Each row is a point on a tangle of strands that fork, close into loops and nearly touch. The rows are in no order.
Two points are linked if the straight distance between their rows is under 72.7. Some points are linked to none.
pav: [-3,31,24,-12,4,6,-19,-44,9,-10,19,31,9,-37,-10,27,6,4,-17,-19,1,0,18,6,-22,-4,-11,18,27,-12]
kedo: [38,-22,1,-6,-49,-12,24,7,-4,-15,-13,-16,-4,21,-3,13,-12,0,16,-14,-1,-15,-7,-18,24,4,-16,-20,-1,13]
vidi: [-18,-9,-3,6,23,-17,-8,-37,12,23,6,19,-7,-22,-21,3,18,0,-15,13,-7,-13,-7,19,9,-18,-10,11,23,-16]
Roke: [22,35,40,-14,-13,7,-29,-4,22,8,23,10,20,-17,0,29,-3,16,-18,-20,5,-9,-1,23,-2,1,1,35,10,-16]
Zugo: [-19,15,9,11,-17,10,1,-33,8,-20,-8,17,4,-7,-12,13,-7,1,-22,7,-7,-7,19,-17,-26,19,-9,15,39,5]
vom: [-10,-28,1,4,14,-6,-24,-24,22,1,11,-5,-27,-24,-11,-4,33,0,-8,-10,-32,6,-18,15,-10,-15,-6,0,-16,1]
gop: [-23,-11,-13,11,-2,-5,35,-5,-24,20,-16,23,-12,-7,0,18,3,-16,13,3,-19,-17,-19,4,58,-8,-43,5,0,18]
Govan: [5,-7,3,-23,27,-10,-23,4,19,-5,25,-13,-30,-12,-23,21,-1,14,20,10,-3,23,-19,17,-27,-10,9,-21,-47,2]
botab: [-17,-6,20,6,-6,7,-22,-27,4,-20,14,16,-13,-11,-9,-18,14,18,-10,-35,-11,-3,6,11,-4,9,-5,12,9,13]
zir: [5,21,-21,4,11,6,-7,5,-14,23,34,-3,5,-6,36,3,6,1,18,-1,7,0,15,14,-5,-11,8,8,-6,-13]
Tis: [11,-3,-8,-18,-9,-2,12,4,4,-36,20,-23,-8,-2,-22,19,-5,-24,40,-12,-20,-27,33,-22,-21,3,-1,-37,-28,3]
div: [13,-3,6,-8,-29,20,-4,-3,-4,-29,9,-21,-4,19,-1,11,-27,6,4,-4,-7,6,3,-22,-21,21,5,12,15,10]
tupo: [-21,-11,9,-6,-2,-8,3,12,14,-17,11,-10,-32,-7,-10,-39,3,10,18,1,-7,-8,24,-2,-2,-6,-8,-18,-7,-6]
lano: [-1,-9,-13,22,-9,-10,37,16,-18,25,-42,4,20,17,37,6,8,-36,3,17,6,-13,7,-19,22,-4,2,-17,3,16]
Fegi: [28,-26,-1,-19,-43,11,5,-4,-5,-36,6,-21,-3,22,-21,8,-17,8,10,-21,-5,-8,-3,-18,-2,15,-8,-5,6,13]
gumu: [1,40,19,15,-2,3,-4,-6,1,0,-3,-2,13,-8,37,-17,-14,-6,-20,-12,-13,25,19,-11,-20,-9,22,6,7,-32]
Kipit: [-10,27,6,22,10,10,1,1,0,11,-13,2,2,4,39,-24,-17,-18,-24,-3,-10,18,7,-20,1,-1,8,24,27,-22]
dogo: [-8,-22,-20,17,-48,23,26,-24,13,-27,-17,2,15,7,-26,-14,-6,11,-6,-26,-24,-5,-9,-24,19,0,-24,0,30,18]
Zag: [-2,-8,7,-11,23,4,10,4,9,-30,-4,-26,-10,-12,-1,-52,5,1,12,-27,-15,34,24,1,-8,-13,15,-24,-28,-19]
vof: [-34,14,31,4,18,-6,-2,-24,10,30,-5,34,2,-27,-17,-10,9,-1,-31,15,-7,-7,1,17,13,-5,-7,20,16,-25]
leve: [-42,-2,-10,6,29,4,-6,8,-33,34,-5,26,-27,-9,13,-7,15,-17,3,18,-7,15,-3,22,26,-9,0,7,-3,-11]
lev: [-7,4,-11,3,-20,16,8,6,6,25,5,2,12,15,10,-10,-16,1,-13,32,9,-19,-4,-47,-8,9,-14,12,26,1]
Zute: [18,36,32,0,-11,0,-19,-18,12,16,14,4,25,-6,18,34,-9,-7,-25,-17,-7,-5,2,3,-6,-1,14,29,20,-24]
tase: [-31,-19,-8,2,14,16,12,-20,-36,20,-11,27,-22,-11,2,-22,10,-9,1,-8,-20,16,-4,8,29,-20,-13,2,8,-8]
Gofe: [23,8,-18,-1,11,-42,-19,-5,7,7,11,-2,-8,4,15,15,15,0,0,4,16,-4,10,22,-3,-19,16,-17,7,-11]
bezug: [21,-22,25,6,-5,-20,-36,-12,15,-24,-9,-18,3,-10,-17,-7,15,3,-22,-43,2,3,-13,25,-13,-6,8,-10,8,-1]
zuvin: [-31,-12,5,27,-19,-2,-8,-23,29,-14,-30,15,-19,-3,-31,-30,21,11,-32,-20,-17,14,2,10,11,7,3,-14,11,12]
Zedo: [8,54,3,-10,19,9,-21,-22,7,4,29,27,9,-32,-2,40,-9,15,-1,2,10,17,14,18,-20,-2,-1,19,10,-14]
Kega: [2,12,-2,11,-17,3,-20,-15,6,-1,19,-2,6,2,-3,51,-6,4,2,14,9,-19,2,8,-17,19,3,31,32,14]
Toge: [-5,34,-5,-21,0,8,-23,56,-9,5,10,-13,3,21,21,12,-47,5,16,21,30,37,-14,-26,-9,10,14,5,9,-12]
dapok: [10,20,-16,9,-5,-5,-20,5,0,11,18,14,4,12,7,47,-1,-2,16,26,23,-18,8,8,-4,24,14,8,10,23]
zut: [21,4,2,-8,-1,-7,3,-11,-1,-13,-20,13,18,-9,-15,2,-10,20,-17,22,16,5,-7,-7,-30,0,-1,-1,9,-6]
tuz: [-3,-38,-17,11,-21,2,23,0,33,-2,-12,-23,-2,-7,-3,-39,54,4,-9,-30,-8,-11,19,7,20,-17,-12,-27,-5,-7]
Mova: [-2,-6,-7,14,-11,-10,-16,-22,2,-16,-4,-3,-4,0,-21,41,3,-1,-13,13,-14,-17,-16,15,-8,5,1,23,29,5]
nomi: [10,31,3,-12,14,-8,-3,28,14,0,11,-2,20,1,-1,-8,-8,14,-15,35,12,-6,-4,-1,-25,15,7,1,-34,-15]
didi: [20,-27,7,-16,7,-7,-17,6,10,-14,31,-30,-4,-12,-17,-6,20,2,18,-25,4,-26,1,16,-17,-11,-2,-11,-19,-2]
sogez: [14,11,-17,-3,13,9,21,37,-22,-21,-10,-16,-11,13,26,-5,-24,-13,19,-2,-16,24,-9,-16,10,-10,-3,-8,-34,-3]
Bul: [-3,36,-19,-7,3,15,-5,4,0,17,24,20,1,-1,19,19,-24,9,13,30,32,1,17,-25,-17,3,-8,12,34,-3]
Kulis: [12,20,6,-14,1,11,-5,19,6,-22,23,-30,-8,26,10,14,-43,0,14,3,1,13,6,-21,-14,21,19,9,-1,2]
zunu: [22,-35,-4,-2,8,-3,24,6,35,-31,-12,-45,9,-18,-19,-22,29,-23,20,-31,-9,-19,24,-5,-8,-18,-2,-34,-24,-4]
menin: [3,16,-6,-15,20,13,19,51,-16,-7,4,-28,14,28,15,-8,-30,-6,27,3,4,9,-4,-15,-3,7,10,-11,-48,-1]
guki: [20,40,39,-11,6,-2,-37,-6,18,-13,27,4,18,-24,3,27,-1,17,-2,-36,8,6,5,27,-24,-5,10,8,-16,-7]
Gabot: [-21,3,3,-2,-17,5,5,19,3,0,15,-2,-5,-8,5,-37,-6,11,9,18,8,-21,19,-13,-16,1,-9,-1,6,-12]
ferer: [10,-10,6,-16,-23,-1,33,28,-3,1,11,-37,-7,14,13,-1,-23,-17,45,-5,-5,-27,18,-26,17,3,-11,-20,-19,1]
Luv: [2,16,5,-18,14,-10,-24,30,13,14,20,4,-5,-11,-9,-1,4,25,2,35,19,4,-8,25,-1,12,5,5,-28,-3]
redu: [21,7,1,-4,-23,17,-2,-7,-6,24,10,-21,21,22,24,-26,-17,1,-15,-9,5,11,7,-43,-23,0,17,-9,4,-13]
tafe: [-21,-9,-23,11,8,5,20,-28,-26,9,7,22,-10,21,-15,12,-10,-19,0,-4,-10,-10,-5,2,48,-1,-14,15,37,0]
sib: [20,-32,17,13,4,-14,-26,-5,30,-32,-19,-35,7,-25,-18,-17,29,-13,-7,-45,2,6,2,15,-24,-14,14,-32,-5,-2]
bire: [-12,6,46,6,-15,-27,-35,7,24,-12,8,-19,-10,-15,-16,3,3,13,-9,-7,-9,-10,2,32,-11,0,16,8,0,-10]
Penin: [1,-18,-17,11,-11,-1,-12,-22,14,10,13,5,11,1,-21,-11,37,-1,-32,-25,-4,-46,0,5,-1,0,-20,-4,17,-3]
ruka: [-26,-2,-11,23,-7,7,10,-48,8,-13,-8,21,10,6,-29,13,1,-9,-21,-9,-10,-19,10,-10,0,10,-11,9,50,6]
gikop: [10,-17,2,-11,-13,2,16,7,1,-46,-18,-25,-4,-15,-19,7,-27,8,21,21,-12,15,-8,-5,-20,-10,-5,4,11,-3]
toled: [5,35,-4,-13,10,-11,-12,6,1,35,1,17,20,32,25,18,-24,-14,-17,30,32,15,-7,-23,11,23,22,4,24,-1]
fina: [-21,-8,9,-7,14,10,-13,31,-21,4,10,-12,-30,-5,11,-23,4,8,12,6,-14,22,-7,26,7,-1,9,8,-38,-8]
Tokez: [-19,-27,13,-13,-14,-3,18,6,17,-36,-5,-19,-34,-4,-26,-29,-6,-2,37,-23,-20,-6,28,-10,15,-2,-5,-32,-8,9]
zipe: [-2,-42,-1,-15,-30,6,0,-23,-18,10,-9,17,-5,-10,-38,-3,16,21,-3,3,-13,-7,-29,1,2,-5,-20,-11,-11,13]
nid: [-19,-11,-4,14,6,0,13,5,-19,43,-8,-3,23,9,27,-20,28,-11,-22,8,0,-18,7,11,16,0,6,14,9,-20]
nug: [5,-7,-23,20,10,-12,9,-14,0,13,1,10,8,10,1,31,17,-23,-1,25,-3,-36,-8,7,18,5,-1,15,8,14]
gami: [-2,-6,5,-20,6,-9,0,58,-10,5,-3,2,-13,2,6,-9,-13,15,40,23,35,7,-10,14,22,1,-1,-11,-24,18]
ruko: [6,-5,-3,25,-21,6,12,-16,3,22,-30,9,16,25,-1,-21,11,-16,-40,-2,5,-6,11,-12,10,22,22,-7,17,-9]
tizod: [9,0,-8,-20,5,-5,10,31,-22,12,-9,17,2,-15,-2,2,-16,21,37,30,32,12,-15,2,-4,-20,-12,-20,-19,7]
Kugi: [-10,2,-6,14,14,9,11,-48,-10,-5,10,19,-4,22,-15,29,-9,-28,-16,-6,-3,-8,13,-7,14,16,3,18,44,-2]
Matim: [-1,-16,7,-9,3,-7,0,0,9,1,-11,1,-18,6,-5,-31,38,11,-15,-16,11,8,24,6,-13,1,6,-46,-39,10]
sula: [-7,29,-7,1,26,23,3,55,-25,4,8,-20,32,18,17,-2,-23,7,35,1,19,22,-15,2,-12,1,11,-8,-50,-7]
Digod: [24,-1,35,0,-19,-4,-21,-3,20,-26,-14,-16,16,-8,-25,-1,-1,11,-42,-19,-9,3,-15,11,-20,13,8,14,1,-15]
lonun: [-2,45,9,-19,-7,4,-11,5,9,36,7,17,18,12,22,14,-32,7,-20,33,35,11,4,-39,-15,11,3,10,34,-14]
Rike: [15,47,14,-27,-9,1,-14,9,24,8,18,6,9,6,14,21,-20,13,-31,22,13,7,-1,-10,-6,17,-1,28,15,-22]
sisos: [24,33,27,2,3,7,-14,-10,6,32,4,-8,35,13,30,24,-28,-5,-24,2,11,9,-18,-17,-4,10,25,33,18,-2]
vunar: [-2,2,0,-7,33,16,0,-41,-2,-2,8,44,1,-27,-23,21,7,10,3,5,15,-1,-2,6,-18,4,-15,18,11,23]
Rober: [-7,-2,10,21,-14,10,-5,-25,7,-4,-3,3,20,16,-13,-9,0,7,-40,-26,-15,-15,-14,3,11,21,-2,34,26,4]
lamem: [21,6,24,8,-8,0,-15,-21,5,-9,-18,9,20,9,-16,10,1,1,-47,-18,-4,-1,-16,11,-7,23,8,24,10,-6]
kobi: [-9,-9,-20,6,-12,26,18,-7,-6,28,-1,-1,16,16,6,3,-24,-8,-9,18,-5,-16,-26,-40,17,-2,-24,34,45,2]
dizog: [20,-32,-16,-4,4,6,13,-13,30,-19,-7,-21,9,-28,-5,-36,54,-7,-5,-34,-6,7,18,-6,-6,-27,-8,-34,-21,-10]
Rad: [14,25,-15,-30,2,10,-7,47,-4,-10,21,-24,-7,34,7,27,-54,5,34,20,23,25,-6,-18,4,17,14,-3,-7,1]
suko: [-1,3,-11,6,19,1,9,-4,-5,-23,18,-7,-10,-15,24,-2,15,-5,33,-7,-10,-1,25,3,-16,-21,-1,-12,-24,12]
Vukos: [-3,-2,8,22,-24,0,-6,-19,12,-1,-29,17,-1,4,-19,-28,28,-3,-39,-17,0,4,21,4,-4,19,19,-24,5,-6]
siz: [-20,-1,-16,11,21,10,20,42,-37,19,-43,9,9,0,32,-17,17,-25,-6,12,-4,18,-5,-6,8,-12,-6,-1,-19,-13]
nuzot: [-9,-53,8,-12,-3,-9,6,-16,22,0,2,-15,-36,-13,3,-9,38,-2,20,-38,-26,15,-5,4,16,-23,-22,-33,-31,15]
kirul: [11,1,5,-20,12,1,-22,-6,4,-27,17,2,-26,-5,-23,7,4,17,-7,-3,-6,14,-2,9,-22,10,2,-9,-28,9]
gev: [-1,-21,-13,0,19,-1,15,-32,-32,28,6,21,-8,10,-12,16,11,-21,8,-6,1,-11,-6,20,43,-7,-4,6,10,-1]
bonal: [-5,3,-15,15,16,-25,17,24,-9,17,-34,10,12,20,38,-5,5,-26,-1,32,19,-2,3,-6,19,-3,12,-11,13,6]
lipek: [6,11,-6,3,30,13,5,25,-24,-1,7,-12,15,3,23,4,-1,14,43,-9,14,19,-1,26,-6,-8,14,-5,-48,21]
tufat: [-2,28,-17,4,28,-17,-2,42,-2,13,-13,1,20,14,46,0,-10,-21,-3,34,16,15,-15,-10,7,3,15,6,0,-7]
nuv: [-12,-3,-6,13,20,13,16,-26,-6,0,5,37,-2,-3,-16,12,4,5,13,2,8,-26,-3,7,13,7,-23,23,19,37]
Loz: [12,1,6,-23,4,-9,-8,11,9,-15,30,-28,1,-2,-17,-2,-10,5,26,-1,8,-18,21,3,-27,1,15,-11,-13,-15]
zigoz: [2,-15,11,-12,-3,-12,4,37,-5,-14,-11,-8,-16,12,-8,-11,-13,12,20,21,10,-3,-14,14,12,10,5,-3,-21,15]
banu: [1,-3,-13,-6,13,-33,-13,9,1,20,0,13,-17,5,7,13,23,2,10,27,21,-3,-3,27,15,-3,10,-18,-14,17]
sube: [-13,-14,-2,7,13,-7,-11,4,14,-7,12,-11,-26,-24,-7,-4,7,10,6,24,-27,1,-21,20,0,-12,-7,20,-9,-1]
ripu: [1,-16,-12,28,-31,13,42,-2,2,1,-53,7,3,-12,-6,-18,26,-15,-2,0,-13,5,9,-8,16,0,-1,-27,-9,9]
danos: [1,-2,-9,-10,10,-2,17,-5,1,-38,12,-22,3,-10,-3,-11,5,-16,37,-22,-14,-2,39,-17,-23,-16,7,-42,-33,-3]
nes: [8,-19,-10,13,-31,-1,22,5,5,-10,-28,-4,-4,2,1,-24,0,-1,6,4,-7,0,10,-13,9,-9,-1,-18,6,-3]
ledo: [27,9,-5,9,14,2,-2,19,-7,1,9,-2,17,9,21,14,-12,11,29,2,27,3,-5,18,1,4,14,14,-13,26]
bet: [-36,29,27,8,15,-9,-7,10,-5,26,-16,28,5,-16,11,-11,1,-7,-29,24,3,0,3,14,13,6,5,20,11,-21]
fen: [12,1,2,-1,-4,3,9,8,-9,-26,-22,-10,16,-9,-3,10,-29,11,5,30,7,13,-10,-11,-31,-6,6,9,12,-2]
ruz: [-24,14,-7,12,-5,20,9,-8,-21,-10,-17,27,-8,8,1,20,-19,-9,-9,28,-5,-1,9,-22,-10,22,-4,13,26,16]
Ran: [28,-30,9,-2,-37,-11,22,7,-5,-18,-25,-9,-10,6,-22,7,7,0,8,-12,-12,-10,-18,1,26,8,-16,-22,-27,24]
miru: [10,2,-15,-13,26,2,12,-21,-18,34,10,35,7,-10,3,-10,12,9,10,1,35,-6,8,9,6,-15,-8,-1,6,-2]
dagis: [9,6,-16,18,32,11,17,-19,-12,17,4,12,18,9,11,24,-4,-29,-5,19,-3,-15,-8,-4,12,8,5,33,10,5]
rap: [-15,-10,-24,14,-33,9,14,-31,13,-10,3,-3,15,15,-16,9,-10,7,-9,-9,-14,-24,-6,-23,3,-1,-21,17,51,14]
Zedef: [-1,-15,-12,18,3,7,44,12,-20,11,-55,8,11,6,22,-11,27,-21,-10,4,-7,9,10,-2,23,-6,-2,-17,-19,10]
lasem: [29,23,-8,4,27,9,-11,7,9,2,23,11,19,-17,2,20,-14,27,28,3,33,13,3,24,-10,0,1,16,-9,19]
vubu: [18,-4,-9,-8,36,3,7,-40,-4,-1,5,35,7,-19,-2,-6,11,9,4,-14,16,1,2,1,-7,-17,-15,6,9,12]
siger: [-37,-6,32,17,-18,-28,-29,-12,16,-2,-8,-7,-16,-14,-14,-7,0,23,-13,-4,-19,7,-15,34,5,-12,13,9,21,-4]
rerom: [-26,21,2,4,38,-11,4,12,-20,29,-21,27,10,3,8,-5,-8,-38,-29,32,11,15,-7,6,25,3,10,16,23,-39]
vub: [0,4,-13,-3,-11,19,17,45,-4,-23,-13,-14,-24,16,16,-15,-32,-22,8,8,-17,20,-1,-43,12,4,-11,-3,-2,-10]
kekir: [-28,-29,-7,8,-8,14,4,-39,-25,7,-8,16,-4,-4,-24,-14,6,5,-9,-16,-30,7,-20,13,25,-9,-8,12,18,0]
nesi: [18,34,17,0,-4,13,-15,-7,3,37,10,-26,30,16,35,-2,-30,3,-21,0,8,24,-11,-45,-24,-4,25,4,4,-8]
funir: [25,31,-5,-19,5,-1,-13,7,21,-12,26,-3,3,5,-4,7,-4,11,-28,13,1,-6,-1,-7,-22,20,-2,11,-17,-16]
Sikob: [-8,29,3,3,11,21,-12,41,-9,14,21,-17,12,-4,32,-15,-21,-1,0,9,-4,15,-9,-6,-14,2,8,27,-15,-31]
zoned: [-29,-35,-16,4,-30,-1,17,-41,-2,10,-19,24,-14,-1,-36,-13,15,5,-8,-26,-25,4,-11,1,40,-16,-21,-25,14,11]
bub: [-10,13,0,-35,-20,9,-13,-10,-10,-15,9,4,-12,-20,-21,23,-9,26,-5,34,3,19,4,6,-35,9,-9,4,11,-19]
Pipod: [27,-20,10,-22,-20,-13,23,3,-5,-18,12,-27,-3,-19,-16,21,1,-13,43,-24,-13,-24,10,-8,7,-7,-18,-34,-37,5]
pov: [-2,-8,26,4,-10,-19,-14,-5,18,-45,-10,0,-24,5,-22,-9,-4,18,5,-14,11,-3,18,4,-18,10,7,-16,9,27]
Zimal: [17,13,0,-6,-7,-20,-14,16,19,-7,35,-35,-6,26,8,12,-7,-9,10,-2,8,-22,25,-10,-18,8,22,-16,-6,-12]
lin: [-28,-27,-1,11,-9,-18,30,-12,-7,24,-25,10,-19,1,1,7,30,-2,4,-17,-20,-12,-12,16,52,-10,-32,-18,-19,35]
Nup: [7,-1,-12,15,5,24,17,-26,0,13,-3,3,18,20,-3,13,-13,-18,-32,17,-13,-12,-19,-30,10,20,-5,38,26,2]
zivi: [7,26,-1,-2,33,19,-18,-21,-3,2,19,32,3,-33,-11,32,-8,22,20,0,18,29,4,24,-17,2,0,15,0,19]
muno: [-1,-15,-21,9,-4,0,6,-18,-1,34,15,-1,14,23,6,-12,34,-8,-28,-14,-1,-37,2,7,26,2,-10,11,14,-12]
Kuf: [2,35,-17,-3,27,1,-16,61,-5,6,0,-1,15,10,36,9,-32,-8,14,23,26,35,-27,-11,4,3,8,20,5,-10]
nadu: [6,-5,11,-26,27,-6,-19,24,22,10,26,-13,-13,-17,-30,7,-9,24,31,22,18,8,-11,27,-14,-3,10,-6,-41,-2]
rora: [8,-5,-8,-1,-9,-2,33,0,-34,8,-13,19,-12,-24,17,20,-4,-10,25,0,-11,-5,-12,-5,39,-12,-39,-4,-11,11]
kiro: [-10,-11,-3,26,-33,23,11,-16,17,-29,-11,-6,9,15,-14,-33,-4,11,-23,-29,-23,-2,-4,-15,8,17,-3,15,25,11]
Pag: [12,30,-5,-2,-2,-6,-22,17,2,32,18,8,20,23,26,21,-10,-4,-3,25,28,-1,-1,-1,4,30,29,10,3,9]
kav: [19,-16,-7,-19,-6,-13,4,-2,-13,-2,-2,11,-9,-11,-4,-1,0,20,25,8,16,3,-4,4,-2,-23,-10,-21,-9,10]
mosar: [-31,-18,19,25,-24,-11,-6,-1,19,-10,-37,-4,-11,-8,-25,-36,4,18,-19,-1,-20,17,-14,20,6,-4,11,-3,7,0]
nuvod: [16,-24,-5,-1,-13,-13,15,1,-12,7,-17,-2,-7,1,14,-22,19,7,7,-11,3,0,9,6,14,-21,-4,-24,-6,1]
moke: [6,15,44,-6,7,-16,-35,9,19,-9,16,-20,0,-10,-1,1,13,6,-10,-32,-2,-1,6,34,-16,0,18,1,-27,-10]
Nemiz: [-5,-21,1,-1,-6,-5,-1,1,14,-35,4,-26,-18,-16,-18,-3,-15,19,11,10,-22,4,-20,14,2,-12,-10,21,15,-4]
kov: [-5,26,16,21,-9,-2,-6,-16,10,-14,-11,9,4,-5,13,-19,7,-5,-27,-14,-9,11,32,-4,-20,8,19,-10,0,-13]
pamus: [-18,32,4,-10,25,21,-10,52,-21,6,19,-17,20,-4,10,-18,-24,11,17,6,8,22,-8,10,-18,2,14,5,-41,-33]
gibu: [-21,-55,12,-1,11,-13,-12,-15,39,4,4,-24,-27,-15,2,-19,36,2,11,-28,-21,13,-4,12,-9,-30,-7,-22,-20,3]
daz: [-13,6,-14,1,-3,20,24,-8,-27,-1,-9,40,-5,-2,-6,24,-10,-3,18,23,5,-13,7,-19,1,9,-22,3,16,26]
renaf: [-12,-15,-16,21,-6,-20,3,-16,4,-3,-21,9,-2,5,-24,22,13,-6,-10,19,-17,-25,-15,13,15,0,-6,5,15,17]
rov: [-8,-19,12,-25,2,9,3,23,-29,-4,5,-18,-19,-8,-9,-14,-8,8,36,-1,-11,17,-3,12,-6,-6,9,-23,-49,-2]
zugut: [-19,-39,4,6,-13,-13,4,-17,4,7,-1,3,-28,-3,-5,3,32,6,18,-32,-19,-11,-11,14,24,-18,-27,-22,-20,36]
Pozir: [6,-22,0,3,-9,-4,-29,-4,13,-3,26,-13,1,-1,-17,-8,29,10,-14,-33,-1,-38,-11,20,-6,3,-17,0,2,7]
seg: [8,15,-19,3,-6,11,19,31,-21,19,6,3,0,15,43,27,-20,-25,31,15,10,-1,-7,-38,18,3,-13,-2,-9,28]
Saz: [30,-29,1,15,9,-11,2,0,18,-33,-10,-44,21,-9,2,-8,26,-20,7,-35,-5,-12,11,10,-20,-17,11,-19,-13,1]
Lefa: [-19,-43,-9,-1,-26,0,9,-42,2,2,-24,22,-2,-19,-52,8,16,9,-6,-4,-19,-4,-25,-3,7,-17,-25,-18,12,19]
Femu: [10,-9,-17,12,20,-7,0,-15,-9,-9,5,-1,-12,-19,11,22,22,-12,20,2,-20,-1,2,17,-9,-22,1,-3,-24,14]
niroz: [-34,-11,-11,-1,-1,-11,-4,-35,16,1,4,17,-8,-19,-33,1,6,22,-10,7,-11,-11,-15,11,6,-21,-24,13,39,1]
reki: [24,-1,-25,12,5,-2,6,-1,-17,-1,7,-5,3,7,21,31,16,-21,10,6,-15,-16,-4,8,2,0,6,2,-22,12]
fem: [-14,23,13,9,-6,10,-14,25,1,17,-2,-8,-8,20,42,-9,-31,-9,-8,9,11,18,-1,-39,1,4,10,20,34,-5]
Bedo: [-12,11,-9,-4,-16,20,4,21,-20,24,12,9,5,4,23,-12,-21,1,13,20,23,-5,9,-36,-19,-3,-6,1,16,-9]
zozuk: [36,-7,-5,5,1,-6,4,-14,3,-4,-21,11,24,13,-13,0,9,2,-30,3,14,-12,-12,-4,-17,11,3,2,-2,6]
Vav: [8,-9,-6,-13,30,2,14,-25,-32,34,10,34,8,19,-14,-3,9,-10,-6,-5,35,-4,3,15,30,2,4,1,8,-7]
Dod: [-11,11,-6,5,17,10,-6,30,-9,-7,12,-13,-13,-20,14,-14,-11,-1,7,20,-15,12,-12,11,-4,-5,-1,26,-9,-20]
luga: [-26,-4,-2,17,23,8,15,17,-31,36,-33,7,19,10,26,-25,9,-28,-25,7,5,10,2,1,19,-3,9,15,17,-30]
rud: [9,-15,1,-34,-10,-8,29,19,-7,-3,24,-37,-17,-1,-3,-2,-7,-14,49,-24,-17,-25,27,-4,22,-1,-11,-27,-29,-13]
dezo: [16,25,18,-2,11,12,-5,-47,-1,-2,7,19,26,-10,-3,31,-12,-10,-24,-15,1,6,3,-4,-18,5,4,33,34,-16]
punu: [-3,-7,17,5,-12,-19,-11,-3,8,-20,-21,14,-14,15,-16,-6,-3,24,-14,1,14,-3,-4,11,1,15,5,0,14,21]
Sapub: [28,20,-19,-4,-5,-20,-25,-11,7,-5,30,-8,-12,15,18,16,5,-4,-12,-14,5,-3,18,0,-14,-3,14,-15,12,-20]
Lobu: [-1,-25,23,-17,14,6,1,4,-3,-26,-2,-30,-4,-6,-16,-33,-1,0,22,-29,-16,14,13,8,-14,2,21,-17,-40,-2]
Pizig: [-3,-15,11,-4,-21,-18,0,26,11,-29,-20,-9,-10,28,-14,-9,-21,22,2,19,12,-7,-13,4,16,18,2,5,10,21]
pudob: [-36,8,-17,1,23,2,-8,44,-41,28,-17,27,-8,-3,21,-3,13,-22,5,24,7,16,-8,7,15,-1,1,2,-12,-8]
pavup: [17,22,6,-23,10,3,-32,-9,18,-15,29,14,-9,-11,-19,10,16,15,-30,-17,1,-2,0,10,-28,13,-10,-6,-22,-4]
levo: [21,-4,-6,8,-21,0,8,-10,-3,27,-11,-3,19,28,23,-31,11,-2,-26,-16,16,3,17,-15,-1,4,17,-15,13,-15]
vuvit: [-2,13,-8,5,-15,18,1,21,8,-5,-5,-19,-16,22,21,-12,-29,-14,-15,15,-11,21,3,-48,-5,13,8,3,15,-9]
fiv: [2,-4,5,-5,13,-28,-10,11,4,8,-11,3,-15,8,4,-14,29,10,-15,8,13,3,7,21,-8,0,13,-26,-34,10]

A fork is a point with three links, a tip a point with one. Leave the first point through the second and follow the links. Name the first fork or tip that comes.
bonal; tufat => Ran
zipe; Lefa => siz
rora; gop => sube
Zute; Roke => Vukos
Ran; kedo => Zedef
Gofe; Sapub => luga
nug; reki => ferer

A piece is two or more points that can be reached from each other along the links. Count, over all rows, the pieces, the separate loops (a circle has one, a figure eight two, a Y none), the forks (points with three links) and the tips (points with one).
pieces => 3
loops => 6
forks => 16
tips => 10
